Each row is a point on a tangle of strands that fork, close into loops and nearly touch. The rows are in no order.
(in the rows, 128 means zero)
Two points are linked if the straight distance between their rows is under 96.4. Some points are linked to none.
zak: [ 97 166 124 158  93 178 119 124 175 113 115 139  88 144 208 120 165 133
 133  87 106 100  63 120]
mezaf: [147  98 184 132 209 124 146 130 156 137 137 155 159 140 107 150  89 127
 123 189 159 147 167 115]
miru: [125 150  93  67 117 135 195 133 113 140 122  67 146 116 141 106 157  93
 133 140 160  80 155 134]
vid: [145  79 187 147 198 138  86 140  96 161 168 204 162 135  93 114 108 162
 119 119 130 172 145 110]
zofe: [142 120 149 123 165 108 153 107 173  85  95 107 143 152 123 164  94 124
 124 212 152 144 153 139]
zopir: [154 120 158 139 159  90 104 135  80 146 138 124 133 119  99 161 134 108
 150 101 159 136 133 127]
Fug: [125 133  91  73 145 136 173 152  78 150 143  80 157  95 142 108 160  95
 147 118 170  92 133 131]
Bipos: [146 150 111  99 122  98 170 100 130  91  83  38 127 144 134 161 141  79
 125 166 165  96 160 148]
mik: [110 152 118 134  53 139 104 108 159 114  95 127  70 138 160 124 133 138
 132 122  79 109 120 136]
sifa: [129  71 146  96 187 133 109 148  71 138 172 148 164  99  93 137 129 118
 161 135 144 137 124 124]
Ker: [135 160 108 140  69  89 111  95 156 102  77  94 109 146  88 143  98 151
 101 163  95 133 171 138]
Fil: [134 140 157 168 112 114  88 125 121 138 112 138  93 135 148 141 150 135
 150  68 130 127  67 124]
bama: [141 130 141 153 109 100  84 116 129 121 101 121  90 137 126 152 128 139
 152 116 129 137  98 133]
Bolet: [170 112 185 172 174  74  92 114 135 141 109 150 137 147  89 173  96 136
 124 162 149 159 175 123]
sen: [ 93 124 115 147 139 172 118 153 126 138 166 144 124 123 182 112 184 126
 147  78 124 108  49 109]
lufe: [108 101 104  84 114 137 134 127 153 101 114 113 120 114 124 133 122 142
 160 191 108 120 117 146]
bobom: [155 128 143 176 171  67 162 100 146 123 126 114 178 136  61 182  88 103
  66 173 135 149 237 129]
zuvek: [127 192 138 151  65 122 129 119 159 135  97 129  95 147 129 114 110 128
  99  76 113 127 117 108]
Vuge: [116 126 100 116  75 139 116 131 114 147 139 130  99 115 112 109 146 127
 146 105  94 114 115 130]
guvez: [139 151 121  97 161 131 173 162  82 149 163 110 161 118 131 107 137  93
 125  88 179 114 131 121]
Rupim: [132 101 146 126 189 114 183 114 155 115 135 125 181 122  75 162  84 121
 100 217 147 145 203 145]
todo: [125 143 127 146 113 134 120 149 112 161 163 170 133 130  94  90 107 147
  92  58 111 166 114 113]
bilan: [ 89 103  91  80 103 176 148 136 151 115 137 122 123 106 152 103 152 140
 161 163  97  98  96 141]
Dipil: [138 118 137 134 123 119 106 139 133 132 127 143 125 125 107 135 115 143
 139 133 120 148 109 127]
pitez: [129 115  99  90  98 120 131 108 139  91 100  78 113 124 113 148 124 126
 149 192 118 107 144 154]
big: [136 135 111 136  86 110  95  91 103 112  80  75  51 138 224 139 185 115
 168 112 140  55 112 157]
Bet: [109 101  95 101  98 147 113 135  71 152 177 150 136 103  74  92 122 138
 121  80  87 150 133 132]
vituv: [145 157 158 140 170 130 165 151 130 142 164 151 158 141 103 109  85 114
  86  96 165 159 144 107]
Kip: [133 112 116 105 156 117 131 132 111 110 100  74 125 124 188 148 168 112
 174 153 179  96  91 135]
nakag: [146 138 137 179 116  67  96 125 143 144 103 158 151 134  76 127  88 173
  94 149  94 193 180 120]
Nilis: [132 100 177 124 201 150 139 148 162 133 152 168 159 137 124 124 101 144
 127 167 152 151 127 109]
ruka: [145 154 129 127 116 120 136 147  96 154 156 130 139 124  85 110 110 118
 113  71 137 139 138 116]
saku: [138 129 150 112 187 148 148 163  83 146 188 139 168 125 122 107 125 105
 126  80 171 142 120 114]
Dudo: [ 97  97 113 117 163 163 120 158 120 129 159 137 137 109 170 123 181 128
 169 116 136 103  57 120]
bul: [112 148 142 151 131 159 137 153 167 129 142 177 133 144 138  88 104 154
  99 102 116 159  85 101]
porip: [124 127 104 119 135 129 127 142  93 138 114  93 121 113 199 126 191 111
 166 109 165  81  83 121]
Napul: [144 113 164 175 145  97  92 137 145 157 121 190 153 140  94 116  93 185
 105 143 105 191 152 113]
Pup: [110 124 103 130  56 148  99 119  99 164 141 140  78 108 138 110 187 112
 155  61  78  97 107 128]
mifa: [115 119 102 132  56 129  89 113 141 131 108 136  87 122 112 121 132 154
 137 129  70 128 120 136]
dobis: [112 116 116 132 107 143  87 109 150  87  95 123  78 139 187 149 144 144
 169 151  99 108  73 151]
nog: [131 157  98  78  91 119 166 107 119 119  86  43 116 133 169 121 163  90
 128 156 156  70 156 136]
Malor: [124 124 113 153  82 129  85 106 109 121  97 109  56 121 201 138 197 115
 177  85 116  70  93 146]
Reso: [105 164 120 128  67 164 116 101 172  96  91 130  58 147 219 122 154 127
 132 105  88  80 106 130]
fet: [168 145 151 142 157  85 141 126  98 138 131 101 151 133  83 172 114  87
 124 107 174 133 171 125]
sadus: [125 143 142 126 163 160 165 164 149 132 172 165 152 136 120  81  97 138
  93 105 151 159 108 108]
duvus: [118 157 127 119 122 140 152 123 199  90  93 139 137 150 143 121  79 155
  95 185 121 156 122 123]
reki: [100 141 126 169  90 162  98 123 173 126 123 166  89 141 166 111 152 152
 127  80  85 131  58 113]
Novi: [102 116  96 100 101 166 137 151  98 151 164 134 121 104 131  90 159 122
 153  89 103 105  99 122]
mima: [111 168 132 138  94 139 129 120 187 102  90 140 106 160 157 124  93 147
 107 145 110 138 104 116]
sepub: [123 117 140 123 162 152 118 161  78 153 193 165 156 119 117 104 138 130
 123  57 147 148  90 113]
vene: [126 132 136 118 152 119 181 110 184  93 106 119 172 139  99 148  80 139
  96 225 139 149 174 141]
Val: [103 124  82  97  88 175 137 149  88 163 156 121 110  93 168  77 201 108
 151  76 110  70 115 121]
fave: [124 126 149 150 135 130  98 147 100 155 154 155 126 125 128 126 145 128
 137  50 135 136  71 111]
Dolut: [123 126 149 128 156 139 146 142 182 117 127 162 148 139 130 117  87 158
 111 174 135 161 112 110]
rabig: [135 180 123 137  84 115 142 133 125 144 126 118 113 137  98 112 113 115
 108  78 129 128 140 111]
vepo: [119 114 112 154  71 127  80 108 114 134 112 130  64 114 150 134 182 129
 172  90  84 101  90 143]
nizon: [143 147 118 161  75  77  94 114 142 132  93 128 118 137  77 135  99 161
  98 137  92 161 159 128]
reful: [138 144 140 112 154 131 166 140 139 125 133 113 151 136 124 139 118 107
 129 144 167 134 127 120]
gaf: [126 131  94 110  84 102 126 115 137 120 108  96 128 119  72 137 108 134
 122 174 102 129 170 143]
soke: [135 107 121 103 168 106 193 109 134 106 130  86 178 114  75 171 103 103
 119 208 154 127 191 149]
livi: [170 103 182 155 174  85  87 122 116 131 116 139 123 138 105 172 119 129
 151 135 163 140 130 125]
tugu: [ 91 127 113 153 108 177 107 142 138 142 160 173 110 121 150 101 170 135
 133  67  93 128  57 112]
kab: [153 100 154 150 167 103 102 127  73 156 166 174 180 113  54 138  85 137
  91 119 119 181 209 130]
vipa: [116 103 122 158 106 122  89 130 137 151 125 187 130 126  97 104 118 183
 116 118  74 187 101 123]
rugul: [118 167 127 159 102 141 135 149 150 148 143 174 129 138 109  75  90 158
  80  90 107 170 116 107]
vev: [142 143 144 121 138 101 127  97 161  75  76  91 107 169 158 169 104 123
 128 179 153 131 126 144]
zifet: [166 123 176 177 173  85 108 122 109 156 132 165 163 135  65 157  89 137
  95 130 136 174 199 121]
raba: [138  91 157 104 211 156 145 143  60 139 204 164 190 104  82 112  90 116
 101 113 158 156 186 139]
Tuli: [148 163 133 139 135 113 155 136 118 142 156 138 157 128  75 119  79 120
  79 100 139 160 174 122]
Vul: [107  85 115 142 108 144  77 121 151 108 113 158  96 122 144 138 142 163
 163 146  92 140  66 139]
Buf: [123 107 102  90 124 137 134 142  78 140 179 139 162  95  58 104  98 135
 111 116 108 155 161 141]
dob: [141 101 117 113 144 124 120 131  53 138 184 156 187 100  40 120  81 135
  86 108 109 170 202 146]
kuv: [125  91 123 105 139 133 109 151  91 142 153 143 143 104  87 129 133 126
 155 124 122 139 112 130]
Gizud: [143 102 141 159 191  96 173 112 144 128 145 132 191 120  63 164  77 125
  72 200 129 154 240 134]
biz: [132 153 129 119  99 115 116  98 151  91  75  80  85 158 175 147 123 117
 134 144 133 104 115 143]
Vurur: [163 142 157 154 167  79 159 113 128 128 129 110 160 138  74 180 101  88
  95 145 166 143 197 130]
Fusir: [101 131  88 124  90 175 128 137 122 150 132 120  88 105 217  98 225 108
 161  91 108  52  99 123]
Vuz: [ 95 121  89 105  79 182 133 122 145 120 120 114  86 114 228 104 198 118
 162 131  89  57 113 141]
basol: [156 134 126 119 143  87 141 108 102 107  93  59 121 139 134 168 146  87
 150 152 180 106 143 146]
lis: [105 128 118  98 159 172 160 162 135 133 154 127 150 115 164 103 150 126
 143 119 158 111  77 113]
Fol: [ 87 122  98  95  98 184 133 123 167  99 120 116  95 127 202 111 165 138
 155 151  95  86  82 136]
Daz: [108 118 105 105 108 154 110 104 148  80  94  94  79 143 226 136 153 129
 162 157 112  80  91 152]
Mek: [151 121 134 106 173 101 154 130 108 125 108  73 143 128 158 157 154  94
 158 149 200 106 121 131]
fof: [138 159 119 120  97 115 124  92 127 100  71  60  79 154 218 135 164 109
 142 128 150  74 114 140]
boli: [132 129 147 139 166 121 155 130 184 122 114 159 174 140 108 118  76 160
  89 207 125 178 170 123]

A fork is a point with three links, a tip a point with one. Leave the first point through the second and follow the links. Name the first fork or tip that comes.
guvez, Fug: porip
mifa, mik: lis
Bipos, nog: sifa
Buf, dob: Rupim
lis, Dudo: Vuge
fet, zopir: Bet
Napul, nakag: Fol
Vuge, Pup: vene

Name the points in between on the shortest way along the links from the first point to the second, in order.
vepo, bobom: Malor > big > fof > biz > vev > zofe > vene > Rupim > Gizud
Malor, nakag: vepo > Pup > Vuge > Novi > Val > Fusir > Vuz > Fol > bilan > lufe > pitez > gaf > Ker > nizon
Dipil, basol: bama > Fil > fave > sepub > saku > guvez > Fug > miru > nog > Bipos
Vul, Reso: dobis > Daz > Fol > Vuz > Fusir > Val > Novi > Vuge > mifa > mik
duvus, zifet: Dolut > boli > vene > Rupim > Gizud > bobom > Vurur > fet > zopir > livi > Bolet
